A landscape with many valleys, sampled at points; each row gives a point and its height.
A ball rolls from a point to the lowest of its 2 nearest points, and stops where none of them is lower. Distance is the straight distance between rows; heights are no part of it.
K463 h=323: [ 26  14  17 -20 -22 -29   6 -12  23  14  -2   9  13  29  -5   5  -5   9
  10   7  -5 -27 -16  11  34   3  12  -3 -16 -38   2 -13  -6  15 -16]
K546 h=304: [ 22  -7   3   2 -10  21  23   9  -8  -3  35   2  14  12   4  14  17  35
 -16  -4 -20 -12 -20  25  -1   0 -30  -7  19 -15 -13  18 -16  11 -25]
K553 h=483: [ 19 -36  -5 -23 -18   5 -17 -39   4  14   1   3  -4  19 -36  -6 -19  21
   8  28   0   9 -11 -14 -20 -20   8 -13  -3 -10  -2   9 -14 -15  -5]
K55 h=622: [ 43   9  -8 -26 -28  37 -13  12 -11  24  16  19  18  19  -9 -38 -16  19
   4  13  -9  -3  -6  17  16 -12  11   1 -14 -14 -18   0  -6  17 -14]
K341 h=455: [-21  -2 -20  18  14  25  10  -9  -2 -29  19  16  19  -5  10  28   5  26
 -26  -3  19  29   6  10 -41 -12  -6 -18  18  28  13  12  -7  -3  27]
K990 h=468: [ -3 -24   4  -9  -3  -4  36   6   9  20 -12 -10 -27 -10 -13   5   3 -20
  -9 -27 -25 -21 -13  -2  16  15  -8  -4  -5   4  -3  -6   4  -6 -46]
K331 h=459: [  7 -17  17 -28  27  -8  -8 -38   5 -13  -4   5 -20  -5 -14   7 -18  -3
  12  13   3  10   0 -32  -8  22  -5 -32   7  -1  23  19  27  20   2]
K617 h=680: [ -9  24  -2  34 -16  10  32  52 -19  32  13  27  12  12 -23  -8  34  10
  21 -20 -37 -11   7   5  19  18 -14  22   4  12  26   6  14   9  -9]
K655 h=555: [ 31 -24 -14   2 -12 -31  -3  -4 -32  35 -25 -32 -21  -6  -5   8  -7  -5
   6  31 -30   2   2   5  13 -10 -25  14  -3 -22 -18   6   3  -5 -36]
K781 h=387: [  1   4 -25 -31  -2  14 -21 -38  -7 -21  24  40 -15  -5   1   4 -18   9
  27  34  23  -4  -7   0  19 -30  25 -13 -23  -5  -2   9 -24 -10  30]
K500 h=587: [ 22 -18 -16   7 -12  -4   9  11 -29  39 -25 -33 -19 -20   5   4  -2   4
   2  -3 -39  13  13  10  20 -11 -23  19   7 -11 -25  24  12  -2 -40]
K605 h=296: [ -3  37 -18  40  13  24  22  35 -11  17   1  -2  37 -31  21   5  15   3
   0 -25 -11  12   5  28 -12   7   3   3  -9   6   5   5  14  31   8]
K410 h=155: [-10  -9  -1  18  12 -24   8  10  10  13  -2  -7 -24   5  13  50   8 -10
 -19 -11 -20 -24  -8  10  18  20 -14   4  13 -30   5 -20 -10 -10  -7]
K197 h=425: [-15  -1 -12  16   4  35  11  -2 -14 -18  18  10   5   6  -5  14  11  49
 -11 -10   8  14   4  18 -28 -16 -10 -10  35  17  -3  18 -16 -10   5]
K430 h=298: [-10 -31 -26  17  -2  21  10  14  -2  10   1  -8 -36 -18  -4 -16   6 -16
 -32 -17  -2   6  -3   3 -22  -4  -2  -2  15  27 -12 -14 -12  -6  -2]
K646 h=582: [ 17 -14  14 -12  -8 -45  10  -6 -19  18   4   8   5  46   3 -33  18   2
   8  26 -13  20 -10   9  16 -14   8 -14 -24 -16  22 -21  -8  -5  -6]
K268 h=433: [-15  51 -17  18 -18   0 -20  23 -16 -13  39  14  18  -3 -21 -24  19  25
   4   6  -4  27  18  -6 -18   4 -17  20 -20  43   9   9  20  32  38]
K946 h=236: [ -5 -14 -20 -26  -8  -1 -33 -30  -4 -25   0  10 -37  -3   0 -12 -27 -22
  -1  28  36  16 -15 -20   2 -21  31  -5 -10  17  -9 -17 -22 -24  18]
K497 h=297: [  1 -14  -6 -10 -14  13 -10 -21  10 -20  -5  -6  -6  -6  -4 -20 -21   4
 -16  14   5  50  17  -8 -20  11 -14 -25  20  50  15  14  14 -12  30]
K418 h=94: [ 13  -5   9  15   3 -10   5  -4  -9  18  -5  -9  16  16  -7   5  13  26
  17   8 -24 -21  -1   5  -1   2 -26   3  -5 -24  -3  18   8  -5 -24]
K648 h=445: [  0 -20 -17 -37  -9   6 -21 -49  12 -14  20  28 -15  21 -18  15 -21  15
  18  38  20  10  -8 -16   7 -27  23 -17 -12  -5  12  13 -19 -29  31]
K397 h=638: [-30  38  25   7  -7  -7   2  20  33  15 -20  -8  37   6  19  49  18  -7
   1 -18   2 -29  19   2  19  15   4  18  -8  -3   6  11   4 -30  25]
K64 h=549: [ 13   1  -1   8 -15 -10 -13  21  12 -13 -14 -32  -7 -13  40  29 -22  12
 -33   5  13   4   5  19   9  -6  -1   7  11 -28 -24 -15 -14  -5  11]
K543 h=262: [ 20  -4  22 -18  -1 -19  -8 -17  -5 -12 -29 -38   4 -17   6  13 -31 -20
  -3  17  11   0 -13   4  13  -1  -6   3   4 -38 -24  -5  -3   7 -30]
K881 h=250: [ 23   0   2 -11 -17 -18 -14 -18  12  12  -8 -14  -2  29   3  -1 -12  12
   3  22   2 -17 -15  10  15 -12   8  -2  -8 -33 -11  -8 -18  -6  -6]
K994 h=350: [-21  37 -12  34  16  16   5  26 -15   0   1  -4  26 -30   2 -11  18   6
  12 -19   0  18  25  -1 -26  -1  -6  17 -16  18  11  13  22  20  23]
K42 h=253: [  4 -16   9  -2   6  20  -1  -5 -10  20 -17 -14  -3 -29  -4 -17   0  10
  21 -21 -12  -8  15   8  -9 -13   0   4  16   3 -12  20  16  -2 -16]
K820 h=557: [-10  12   7  -4   7 -52 -16   7 -18 -13 -24  -2 -24  20  20   7   3 -32
  10   9  -5  -3 -12   0  43  18   4   3 -16 -30   9 -32  -4  -3  -3]
K293 h=347: [-18 -20  -3  -1  35  13 -10 -12  10 -25  -1 -12   6 -37  21  -3 -13   1
  11 -23   9  14  24  -3 -26 -12  13  -2  28   9   9   9  12  24  22]
K947 h=500: [ -2   8   2  10   0   6  -7   9  26 -25  -9 -23  18  -2  38  22 -11 -12
 -31   8  29  17 -13  17  -6  -2   8   2   8 -14 -24 -19 -20 -14  12]
K91 h=471: [  7   3 -10  16  13  31  17   2  20  12   9 -13   8 -16  17  39   6  15
 -24 -33  -8 -25  -6  38  -9  -6   1  -6  42 -19 -22   4  -5  15   9]
K389 h=322: [-14  20  16 -13   5 -14  20   1  -9  -8 -27   1  12 -14   9   3  -8 -23
  13 -14   6 -21 -10 -16  21  24  -2  -4 -33   0   6  -5  14  10 -29]
K323 h=300: [-18 -19  -1  23  27  22  11   2 -13   4 -16 -18  12 -29  14   4   4   9
  16 -32  -7  12  22   7 -29  -9  -2   3  22   2   0  10  16   5   1]
K722 h=386: [-31  30   5  10  -3 -46  -8   3  14  12  -4   3  -4  20  -8 -14  37 -41
  18  -6   3 -13   9  -8  23  -8  24  27 -32  22  14 -18  -3  -8  33]
K264 h=55: [  1  -9  15   4   2 -26  15  12  12   2 -23 -24  -7 -18  12  72 -19  -1
 -35  -9  -4 -14   9   8  18   7 -16   8  19 -34   2 -17  -3 -21 -17]
K71 h=339: [-13 -36  14  -4  21  -7   1 -33  11 -34  12   2 -26 -12 -10  28 -10 -21
 -14   7  25   2 -17 -42 -13   5  -9 -12  35 -15   9 -14   7  -2  -9]
K534 h=435: [  3 -32  12   8  16   0  19   4  -6   1 -20 -12   8  -4  -8  -7  -4  13
   4  -3  -9  18  12 -17 -27   9 -18  -4 -12   5  17  12  26 -19 -29]
K137 h=226: [  2   0 -14 -19  -6  14 -16 -11 -13 -22  26  37 -30   4 -17 -13  -4  23
   2  15 -10  17  11   6  -1   0 -19 -29   7  48  17  25   1  -2  15]
K679 h=233: [-26  13   0  14  -1 -18  24  20  14  28  -3   6 -21   6   3  22  26 -24
  -6 -26 -17 -44  -2  13  24  21   0   3   5   2   8  -7  -4 -10   0]
K380 h=299: [ 31  -8 -11 -18 -33   4   3   4   9   9  10 -14 -28   2  12  -7 -20   0
 -30   1   3  -9 -21  23  24  -9   2  -3  15   6 -42  -8 -30  -2 -17]
K803 h=517: [-12  13   6   9   5 -58   8  22 -14  -9  -4  -3  -7  23  25 -20  11 -28
   3   9  -1   6  -6   3  26  16   9  -1 -32 -10  15 -34  -1  13   8]
K372 h=374: [ -7  -3  -1 -15  20   7  -2 -18  16   5  -5  20 -34 -15 -34 -17  -3 -15
  -1 -12  -9 -26  15 -16  -7  17   3 -18   2  26   9  12  18  19   7]
K38 h=448: [-15 -10   2  14  15  14  -1   0  22 -15 -23 -30  21 -28  27  14 -15 -33
 -27 -12  28  24   1   6 -20  -4  19  10  11  -2 -12 -26  -2  -8   8]
K281 h=633: [ 11  -9   3  19 -32 -14  28  33   0  32  -8 -22  10  35 -10  -1  17  27
  -4 -18 -38  11  10  14  11   1 -12  14   7  -9   0  12  -5 -27 -23]
K129 h=246: [ 27  -1  -5  -4 -22  -1   1  -4  -3  14  33  11  -3  27  -2   0   8  31
  -1  16 -22 -26 -20  24  12 -12 -20  -7  11 -17 -16   7 -21   4 -19]
K742 h=524: [  6 -28  11 -23  -2  -7  -7 -45  21  18  -6   1   3  28 -47  14 -21   1
  18  25  13  -4  -8 -23  -5 -10  23   0 -12 -37   6  -2 -10 -17  -5]
K459 h=223: [ -6 -17 -14  -2 -12  22 -26 -25  16 -17  -1   7 -21  -6  -4 -13  -8  17
  -1   5  21  10  13  -8 -26 -22   9  -1  35  36  -8  11  -7 -24  32]
K853 h=556: [-14  -7  18  -6  20 -19 -10 -12  24 -20 -16  -9  10  25   4  12   2 -24
  11   8  21   6   6 -33  -5  10  23  17 -19  -7   6  -4   1 -27   3]
K150 h=215: [ -5  45  -3  20  -2   2  17  44   1  16 -16 -10  31 -35  40  17   1  -6
 -12 -17  -2   4  12  19  13  19   6   6 -23  -3  -3   0  10  11  13]
K326 h=290: [-19  18  -9  18  -8 -11  40  35  15  33  19  30  -8  -2 -17   0  36 -21
  -6 -27 -31 -41   2   9  21  17  -2   6  -2  19  13  -9   2   9   1]
K275 h=426: [ 22  -5   7   3   7  12  16  -4   9   5   3 -34   8 -30  25  29  -9  15
 -16 -22  -5 -11  -7  26  10  -5 -10   0  32 -32 -31   9  -5  19 -11]
K403 h=470: [ 16 -43  10  -8  -5   9   9   8  -4  -7   4 -12  14  20 -24 -14  -8  23
 -12   4 -12  31  10 -12 -22   3 -24  -7   6   7  10  13  11 -14 -31]
K677 h=514: [  2  28  -4   1 -20  19  -7  11 -10 -19  27  32  26  27 -15 -26  13  44
   9  15   8   7  12   9 -15  -8 -13   2  -8  29  10  24  -5   5  14]
K279 h=158: [  5 -11  24  -6   6 -17   2 -13   4  -7 -32 -34  -6 -34   7  53 -20 -26
 -13   7   3  -5   5   2  19   4 -26  12  30 -37  -7  -7  -5  -5 -32]
K526 h=659: [  0  -1  26 -10  31   5  -1 -21  -1  -3  -8  -7  13 -24   5  11  -2  -2
  25  -1   3 -19  -3 -10   1   6  -7  -3   5 -32  -3  10  16  14 -15]
K603 h=444: [ 26 -18  -6 -33 -25  41 -16 -23 -12  15   5  11  -2  14 -35 -25 -28  36
   2  20   3  19   1   1 -14 -32   9 -12  -3   6  -5  19 -17 -22  -1]
K127 h=391: [-22  25 -19  26   5   8  -1  23 -17 -14  17   3  13  -7  -1 -14  17  17
 -11   0   1  26  11   1 -27  -2  -7   1 -18  32   8   8  -3  17  25]
K979 h=229: [ -4  30  18  -7 -17 -28  21  32  -1   5 -33 -15  25 -12  29   1 -17 -14
  -3 -12  -2  -3   0   3  34  29   2   1 -38   0   8  -8  12   4 -18]
K13 h=496: [-23  10  -5  -2  34  16 -10  -8  -3 -43  36  14  15 -12  23  28   7   3
 -14  -1  31  16  10  -5 -24  -4   3  -6   1  24  11  10  -6  15  46]
K133 h=518: [ 13  24   9 -12 -13  16   9   9  19  14  -8  21  29 -16 -19 -25   2  -9
  25  -7   4 -25  11  -6   7  13   6   7 -28  17   3   5  24  15  -9]
K488 h=282: [ -4  -5 -18 -10  -2  -9 -11  -5 -11 -13  18  25 -22  17  -4 -25   4   9
   5  18   4   2   0  -4  -4  -8  -4 -16 -15  28   9   2 -14  -5  12]
K371 h=511: [ -6  17   9  -7  33   1 -16 -15  18 -35  24  11  -4   2   5  19   9  -8
   2  -3  22  -1  13 -23 -19  13  10   8  -2  20   8  21   8  17  44]
K90 h=538: [ 12  -6 -18  27  -4   2  -9  19  -7  -2  -2 -23   1 -16  43  49  -4  13
 -35   3  -5  15  -1  37  -6 -12  -5   0  25 -22 -20  -5 -11  -2  20]
K304 h=115: [-10  36  15   7 -25 -20   9  43   8  15 -31 -11  22 -31  40  30 -18   7
 -14 -14   3  -5  18   9  30  17   1  11 -28  -4  11   5  11  -9  13]
K731 h=422: [-33  -5 -14  36   9 -38  16  26   6   7  -3 -11   1  25  26  11  23 -28
  -9  -2   1  15   0   3   4   4   6   4  -9   2  18 -30  -9 -18  18]
K285 h=452: [ -1 -23  14 -20  13   5 -28 -32  -1 -33  -6  -9  -5 -25  10  -8 -24 -16
  13  20  29  23  -4 -23 -12 -22  18  -2  17  -7  -6  -1   2   0   7]
K868 h=358: [ 23  -6  14 -15  -2   3  13  -5   6 -16 -16 -42  19 -33  28   8 -27  -1
 -21  -7   9   9 -16  17   6  -3  -3  -8  21 -25 -33  -1  -9  20 -27]
K424 h=383: [-15  -3 -18  23   5 -17  11  26  -6  12 -10 -21 -12   1  17 -14   7 -24
 -10  -8  -6  11  -2   4  -6  13   5   5 -22  11   3 -17  -3 -14  -2]
K513 h=506: [ -5 -13  20 -15  14  -4 -32 -22   6 -41 -14 -10   4   3  12  14 -12 -28
   7  24  29  32  -7 -38  -8  -4  15  21   1 -28 -15  -8  -2 -19  -2]
K860 h=550: [  5 -27   1  10  -4 -38  13   1 -14  14   8   0  -9  40  -3 -12  36  11
  10   5 -29   0 -11   6   5  -6  -9  -5   3 -11  13 -12  -6 -14  -8]
K690 h=566: [-22  39   3   9 -11  13  15  11  14  18  -4  16  30 -32 -14  -6  23 -12
  16 -17   1 -35  11  -6   3  11   2  24 -10  29  -3   8  26   5  10]
K472 h=315: [  2   1  10   2  18  -2  25   3   8 -17  15  -2  24   9   6   1   1   9
  -9  -5   6   1  -6  -2 -22  15  -9 -19 -16   1  11   3  -4  10  -9]
K507 h=598: [  0   9   5 -21  12 -30 -37 -23 -30 -12 -22   0 -21   9  -3  13 -12 -37
  20  18   3  -3 -20 -11  29   9   9   1 -15 -49   4 -24 -11  13  -5]
K338 h=402: [ 26  32  13 -13 -20 -14  19  18  31   9  -2  -1   7  11  -1 -15  -4  -5
  -7 -11   0 -28 -11  14  26  18   6  -1 -15  -1  -7 -14   1  15 -13]
K716 h=515: [ 14 -10   8 -34  14   3  -8 -28 -11  -6  -3  17 -40 -20 -26 -17 -33 -19
  14   3   8  -1  -9 -21   4  12  10 -33 -13   0  13   2  11  37 -12]
K869 h=283: [-28 -23  -3   0  20   9  -3 -26   9 -33  17  10 -20  -8  14  39  -3 -32
 -36   1  31   9 -19 -25 -15   6   3  -3  33 -11   5 -30  -9  -9  -1]
K480 h=332: [-15 -12 -12   8   8  -8  -8   1  -2 -10  12   1 -20  11  13  -6  12 -12
  -7   9  16  -4 -12  -6  -3   0   0  -6  -4   8  -3 -14 -16  -7   5]
K83 h=732: [-13  47  -6  43 -23  14  16  55  -1  20  25 -13  34   9 -43  -3  22  10
 -26 -30 -22  26   5  18 -16  -4   4  30  -3  24   1   1 -14  -4   8]
K297 h=660: [ 31  10  -3 -25 -26  16   3   1   9  47   9  26  23  32 -26 -29 -12  11
  10  10 -11 -16   0  14  19  -6  16   8 -29 -24   5 -20  -4   9  -2]
K527 h=623: [ 12  -4  21 -12  10  12  13 -13 -12  13 -10  15  20 -32  -1   0   1   4
  35  -4 -13 -33  -5  -9  14  12 -12  -1  -8  -8   1  12  38  23 -27]
K144 h=401: [ -8 -18  24 -32  33 -19  -1 -34  15 -39   7   4  -8   8 -18  30 -12 -14
   2  12  17   0 -13 -46 -10  14   0 -23  13 -22  19   7  12   6  -2]
K949 h=359: [  9 -26  -5   6  20  19  11 -10 -11   3  23  -1  -5  -9  -3  10  11  22
  -9  -8  -9 -15 -11   6 -21  -4 -20 -13  26  -6  -6   7  -6  11 -16]
K189 h=251: [  7 -24   4  -6   0  23 -16 -19  -3  -1 -19 -11 -12  -5 -16 -34 -18  26
   6  -6 -14  43  29  -2 -27  -1  -6 -15  32  29  15  19  25   0  11]
K687 h=393: [-16   7   7   4  33 -10  30   7  -3 -22 -11  -8  15 -11  18  15  -6 -26
 -14 -18  15   5  -7  -2  -6  28   4 -13 -30   8  15 -18   5  17 -16]
K290 h=613: [  5 -18 -13  24 -14  -6  11  22 -17  32 -19 -26  -9   9  -2 -10   4   6
  -2  -9 -29  12   5   4  -2   2 -11  19   3  -2 -14  10   6 -28 -29]
K28 h=617: [  6  16  29 -22  25   2 -28 -30  -1 -25  -4   0   3  -8  -4  22  -7 -22
  27  11  17 -10 -17 -20   8   2   9  -1   1 -42  -7   5   4  19  -7]
K921 h=202: [  8 -17   5  -5   7  18 -19 -22 -13  10 -19   4 -23 -13 -18 -26  -9  17
  22  -5 -12   5  19  -9 -18  -8   0  -9  -1   9   3  16  14   9   1]
K344 h=333: [ -9  30 -12   7 -16 -26  -3  17  -3  33   1  12  -7   8 -24 -40  17 -28
  12  -6 -11 -19   9  -6  15  -2  14  12 -32  26   9 -19   5   5  11]
K973 h=263: [ -3 -21 -19   7 -12  20 -17   0  -3   9  -7  -6 -32  -6 -20 -33  -3   9
 -11 -11   0  17  14  -7 -28 -15   4   1  23  41  -8   1  -3 -18   6]
K730 h=597: [-22  20  26  -2   6 -15 -13   8  37   1 -27 -14  15  24  20  27   9 -25
  11  -1   6  -6  12  -9  16  10  12  25  -8 -11  -2  -5   0 -44  11]
K903 h=473: [  6  46 -17   5 -18   2 -13   5   5 -18  41  39  32   6 -18 -23  17  18
  19  16   8   0   7  -8 -11   3  -6  19 -23  34   3   3  12  29  37]
K444 h=170: [  3  11  10  23  18  -9  12   5   5   5   0  -7  32  12  22  28  17  23
  11  -2 -12 -21  -2   8   3  14 -24   0  -5 -34   6  11  16   3 -11]
K918 h=563: [ 11  -1  11 -19  -1 -38  20  18 -22  -6   9  10   7  31  16 -44   1 -11
   1  21  -4  17 -12   6  18   1   4 -20 -37   1  21 -24  -4  15 -13]
K256 h=177: [ 22  -9   3  -1  -7 -18  -8 -19 -17   9   8  -5  12  32   0   4   7  27
  13  41 -15 -15 -19  11   7 -12 -15  -6  -2 -31  -8  11 -18  -4 -11]
K576 h=469: [-24  24  12  14  -9 -55  17  29  12   9 -20 -19  -1  13  25   3  15 -26
  -2 -11  -3  -1   9   6  37   9  13   7 -19   5  15 -23  -8 -18  18]
K109 h=354: [  1 -26   8 -10   8  -4   2 -11  14 -24  -3  -9 -15 -11   3 -12 -16  -9
 -20   5  17  27   6 -28 -26  19  -6 -17   3  23   9  -2  14  -2   1]
K25 h=522: [ -9  -6  -6  25  -9 -17   9  31 -27  10  10   4  -1  43 -15 -32  22  18
   6   3 -26  23   7  -1  -5  -7  -9   8  -5  14  18  -1  -1 -12  -9]
K505 h=421: [-23  -5  11 -12   6   0  12  -9   8  22 -13  19 -21  -8 -20   1   7 -19
  15 -16 -13 -46  -3 -13  14  13   6  -3  -4  10   0   3  16  -4 -18]
K823 h=312: [ 10  -4 -21 -27 -15  17 -31 -31 -17  -6   2  13 -12 -15   6 -17 -29  -4
  13  33  25   3 -23   8  13 -39  26 -13  -6  -6 -25  -3 -28 -19  18]
K804 h=561: [  4  -4 -11 -27   8 -14 -17 -26 -30 -11  -6  10 -27  -8 -18 -14 -27 -21
  14  18  14   2 -25 -19  11   3  17 -20 -23 -21  12 -16  -9  24 -12]
K195 h=222: [-23 -29 -18  26  30  15  -2 -12   5  -6  14   6 -15  -4   8  35  13  -7
 -20 -10  11  -1  -3  -6 -28  -4  -4  -2  30  -7   4 -15  -4 -14   6]
K940 h=548: [ 18  20  -5  -5 -29  32 -10   9 -27 -11  22  27  29  28  -2 -22   5  53
  13  20   0   3  -9  28   5 -20  -9   4  -2   1 -14  29 -17  -8  -4]
K729 h=399: [-14  -9  12 -19  26  18 -29 -25  11 -43  10  -3  -1 -22  24   3 -13  -7
  11   2  31  26  11 -13 -17 -16  11  -6  31   9  -2   6  -1  14  35]
K82 h=400: [-21 -21  10   1  35   9  10  -8  15 -24 -13 -23  27 -39  27   7 -23 -23
  -3 -31  19  18   6  12 -27 -11  22   0  24  -9   4 -16  -1  15   1]
K627 h=438: [-13  18  20  12  -4 -50  14   5  11  23 -20  -1  17  30   5 -10  33 -15
  25  -3  -5  -7  11   3  38   1  15   9 -21  -8  16 -16   8 -17  19]
K347 h=570: [ 22  -7  15 -27  15  22   1 -12  -8   5   3  28  -5 -33 -20 -24 -16  -1
  27  -7 -12  -5   8 -14   4  14  -4 -18 -12   7  16   9  33  45 -18]
K514 h=709: [-14  44 -19  50 -16   2  26  62 -16  29  27  12  30   4 -27  -6  35   0
 -12 -20 -32  20   4  15   5   9  -4  28  -5  20  19  -3  -6  18   2]
K735 h=173: [  7  11 -11  -9  -5  28 -14  -4  -1  -4  29  45 -19   7 -29 -24   9  18
   1  -1 -11 -14  12   1  -5  -1 -13 -12  18  36   9  16   4  23  18]
K975 h=231: [  4  11 -18  11   1  18 -19  -7  -9  11  11  27 -17  11 -11 -21  22  15
  25   3  -7 -31   1   1  -5  -1  -2   0   1   1  -2   6   3  15  10]
K536 h=498: [ -3 -20  -2  14  -8   5   4  12 -27  -8   6  -4   5  29 -10 -11  12  44
  -2  11  -9  29   6  -4 -31  -6 -20   6   5   9   8  17  -3 -22 -13]
K339 h=243: [  1  19  11  16  11  -5  18  12   1  -4   3   4  39   9  18  -5  17  15
  24   1   0  -8   2  -8  -7  19 -15  -1 -26  -9  14  11  23   8  -2]
K43 h=510: [ 12 -21   1 -10  -3 -26   3  -4 -11  16 -16 -15 -28   0 -13  -1 -10 -18
   5   4 -17 -17 -14   2  19   4  -5   0 -17 -13 -10 -11   1  -6 -36]
K291 h=605: [-18  48  10  17 -22  11  11  17  39  26 -14   1  34 -22   0  18  15  -5
  -2 -25   2 -47   7   8  17  10   4  25   1  17 -11  13  13  -9  22]
K125 h=503: [  8  -8 -18  25   5  22   3  -1  16   2   7 -13   9  -9  33  46  -4   7
 -40 -14  11   0 -12  37 -20 -13   7 -17  35 -15 -19 -11 -18  -2   6]
K626 h=360: [ 18   3 -16 -15 -22  25 -13   6   5   6   3 -10  -9  -8   2 -41 -14  -4
 -14  -5   7 -11  -6  14  -5 -22  14   0   5  21 -34   1 -22  -5  -1]
K342 h=462: [ 24  10   5  -8 -21   3  24  36  12  19  13  15  21   7 -16 -31   6 -16
   4 -11 -17 -21   2   8  27  17  -7  15 -22  10   4  -4  13  15 -27]
K807 h=458: [ -6  16  15 -27  27   7 -35 -20   7 -45   4   1 -14 -17   8   3 -12 -32
  10   1  36  13   2 -26  -5   2  28   3  -3  17   2   8   1  26  33]
K608 h=657: [  7   4  -5  14 -24  -1  17  36 -13  45   1  14  -2  29 -20  -9  28  15
  19 -23 -44 -11   8   9  26   6 -11  23   2  -3  11  17  14 -11 -26]
K296 h=398: [ -4 -17 -16  20  -2  24  11 -11 -10   3   9   1 -14  17 -13  19  21  42
 -13  -6  -8  -7 -10  12 -26 -15 -17   0  48   1 -17  12 -20 -20  -1]
K565 h=571: [  3   7  27 -35  14  -9 -14 -43  10  -5 -18   0  14  16 -34  26 -17 -17
  29  15  12 -12 -14 -32  14   4  19   2 -18 -56   7   8  -4   2 -15]
K839 h=585: [ 43  15 -14 -15 -43  49 -18  32 -29   7  18  15  19  17   4 -30  -4  28
  -2   4 -10   5  -4  29  27 -21  -3  15   8   1 -30  23  -9   7 -13]
K473 h=237: [ 16 -16 -12  -4 -26  -1  -6  -5  -2  -9  -8 -23 -35 -11  28  -3 -24 -11
 -30  20  18   1 -23  14  12  -9   2   0  22  -4 -35 -24 -22 -17 -11]
K327 h=335: [-23 -12 -14   4  17   9   4   3   5   0  14   7 -48 -15 -21 -12   4 -19
 -24 -19  -2 -14  10  -7 -22   9  -2 -14  13  39   2  -5   4  10  14]
K329 h=160: [ -7 -17  -9  -2 -16   4 -36 -16   6 -26  -7  -5 -25  -9  20  -1 -15 -29
 -13  25  35   6 -24 -10   9 -16  15   9  14  -7 -30 -24 -25 -36   4]
K160 h=403: [ 20   6  -8 -21 -16  29 -25 -16  11  13   3   3   2  10 -21 -38 -18  15
  -1   8  16   1   8   6 -15 -22  20  -1  -8  19 -20  11 -17  -9   6]
K834 h=172: [-24 -29 -14   8  18  17  -9 -26  11 -16   5   9 -25 -15   5  16   8   4
 -11  -6  14  12  18 -10 -31  -6  -5  -4  44  18   5  -2   5  -8  35]
K238 h=397: [-10 -38  -2  19  21  -4   6  -9  -3 -13  -8 -10   0  -3  10   6  -3  -6
 -11   7   7  26   3 -24 -33  11 -13 -10  -1   3  19  -8  18 -16  -2]
K882 h=284: [ -1  25 -19  20 -11   4 -10  24 -16  18   7  23  -9  12 -23 -41  20   5
  18   0 -14  -3  20  -7  -6   1  -4  15 -18  26  11   1  13  11  13]

Where does a ball stop that starts at each point below?
K646 -> K921
K576 -> K735
K28 -> K329
K13 -> K256
K608 -> K834
K291 -> K256
K90 -> K264
K505 -> K834
K55 -> K304

Call two points neighbours if one is among the 2 nearest of the other. Go from one point of each pair to the other, from neighbour to neighbour, staying as low as possible. Name the highest point that can't be avoided.
K834 / K418 -> K507
K256 / K304 -> K687
K921 / K304 -> K371
K329 / K921 -> K526
K256 / K264 -> K64
